Each row is a point on a tangle of strands that fork and nearly touch. The rows are in no order.
Points whose rows are less than 24.2 apart are linked; no others are.
(581): [ 26  47   0  14  31 -19 -32  17]
(463): [ 21  11 -14  22  40 -19 -30  27]
(603): [-18 -46   6  -4 -11  32   3   0]
(666): [ 20   7 -11  -7  17  45  -2   3]
(577): [ 20  29   8 -15  -9  33   4 -13]
(377): [-39 -28 -29   8   3 -14  29   0]
(224): [  4   6  21 -10 -27 -17   1 -15]
(103): [-21 -48 -21  10   4   7  10   1]
(414): [-14   3  29 -13 -52 -23  13 -31]
(330): [ 27  24 -10  -4  17  36  -4   1]
(669): [ 21  35   9  12  11 -37 -24   9]
(333): [-31 -39 -27  11   3  -4  18  -1]
(347): [ 18 -12 -16  11  37  -2 -17  25]
(81): [ 10 -11   2  -9   8  15  -2   4]
(4): [ -2 -36 -37  23  31 -13  -5  20]
(634): [ 21  45  21 -13 -11 -13  -6  -7]
(360): [ 29  27  -8   6  31   7 -17  19]
(314): [-19 -15  33 -18 -42  25   9 -15]
(90): [ 16   0   0  -2  13   4 -10   8]
(604): [-58 -10  -9  -8 -20 -25  46 -11]
(236): [ 23   5 -14   9  41   7 -20  28]
(717): [ 19  20   0 -13  -1  43   4 -11]
(31): [ 27  38  -6  17  41 -10 -31  23]
(418): [21 17  3 -6 13 10 -8  7]
(16): [ 11 -24 -18  11  30   0 -12  20]
(344): [-55 -21 -15  -1 -15 -17  42  -9]
(694): [-40   4   9  -7 -50 -33  35 -30]
(649): [-23 -17  35 -17 -49  17  10 -19]
(36): [ 33  35 -16   4  20  27 -10   4]
(619): [  4 -15   8  -7  -4   6  -1  -4]
(482): [-18  -9  27 -12 -49  -7  15 -27]
(267): [ -2  -5  19  -8 -24  -9   4 -14]
(671): [  4  -2   7 -17  -4  53   5  -6]
(497): [  3 -38 -27  17  31   0  -8  20]
(498): [-22  11  24  -8 -58 -34  21 -36]
(705): [  9  -9   1 -11  11  30  -2   7]
(493): [ 15   4 -23  33  45 -32 -30  27]
(686): [  6 -14 -34  31  36 -28 -16  22]
(682): [-50  -4  -6  -4 -27 -29  39 -19]
(495): [ -3  -4  17 -20 -15  45   7 -10]
(667): [-18  -7  35 -16 -53   1  11 -27]
(645): [ 12  -9  -4 -11  16  41   0   8]
(49): [ 22  40  18 -17 -12   4  -1 -10]
(156): [ 18  29  25 -11 -17 -19  -4  -9]
(489): [ 31  34 -15   6  30  21 -15  12]
(288): [ 23  39   3  13  25 -29 -29  15]
(114): [ 23  36  11 -17  -7  15   0 -10]
(115): [-18 -48 -12   6   0  14   6   2]
(244): [  0 -10  10  -7 -13  -2   0  -6]
(149): [-42 -25 -20   5  -7 -15  33  -5]
(382): [ 24  17 -12  10  37   4 -19  24]
(504): [  7  -4 -31  35  42 -34 -24  25]
(121): [ 11  22  27 -12 -25 -20  -1 -14]
(510): [-12 -34  12  -9 -11  29   1  -3]
(644): [-20 -51  -3   2  -7  24   7   1]
(586): [-35  12  15  -6 -57 -40  33 -35]
(616): [ 17  38   7  18   9 -48 -27   5]
(432): [-48  -3   2  -5 -39 -26  38 -25]
(443): [ -5 -13  22 -18 -18  35   5  -7]
(264): [ 24  25 -10  21  44 -16 -35  27]
(656): [ -9 -24  16 -13 -16  26   3  -5]
(541): [  2 -23 -36  26  34 -20 -11  22]

Name the points in between on the shortest way along the links from the first point to the second, in order.
(156); (81): (121) > (224) > (267) > (244) > (619)
(489); (705): (36) > (330) > (666) > (645)
(149); (103): (377) > (333)
(4); (360): (497) > (16) > (347) > (236) > (382)
(31); (686): (264) > (463) > (493) > (504)
(432); (149): (682) > (604) > (344)
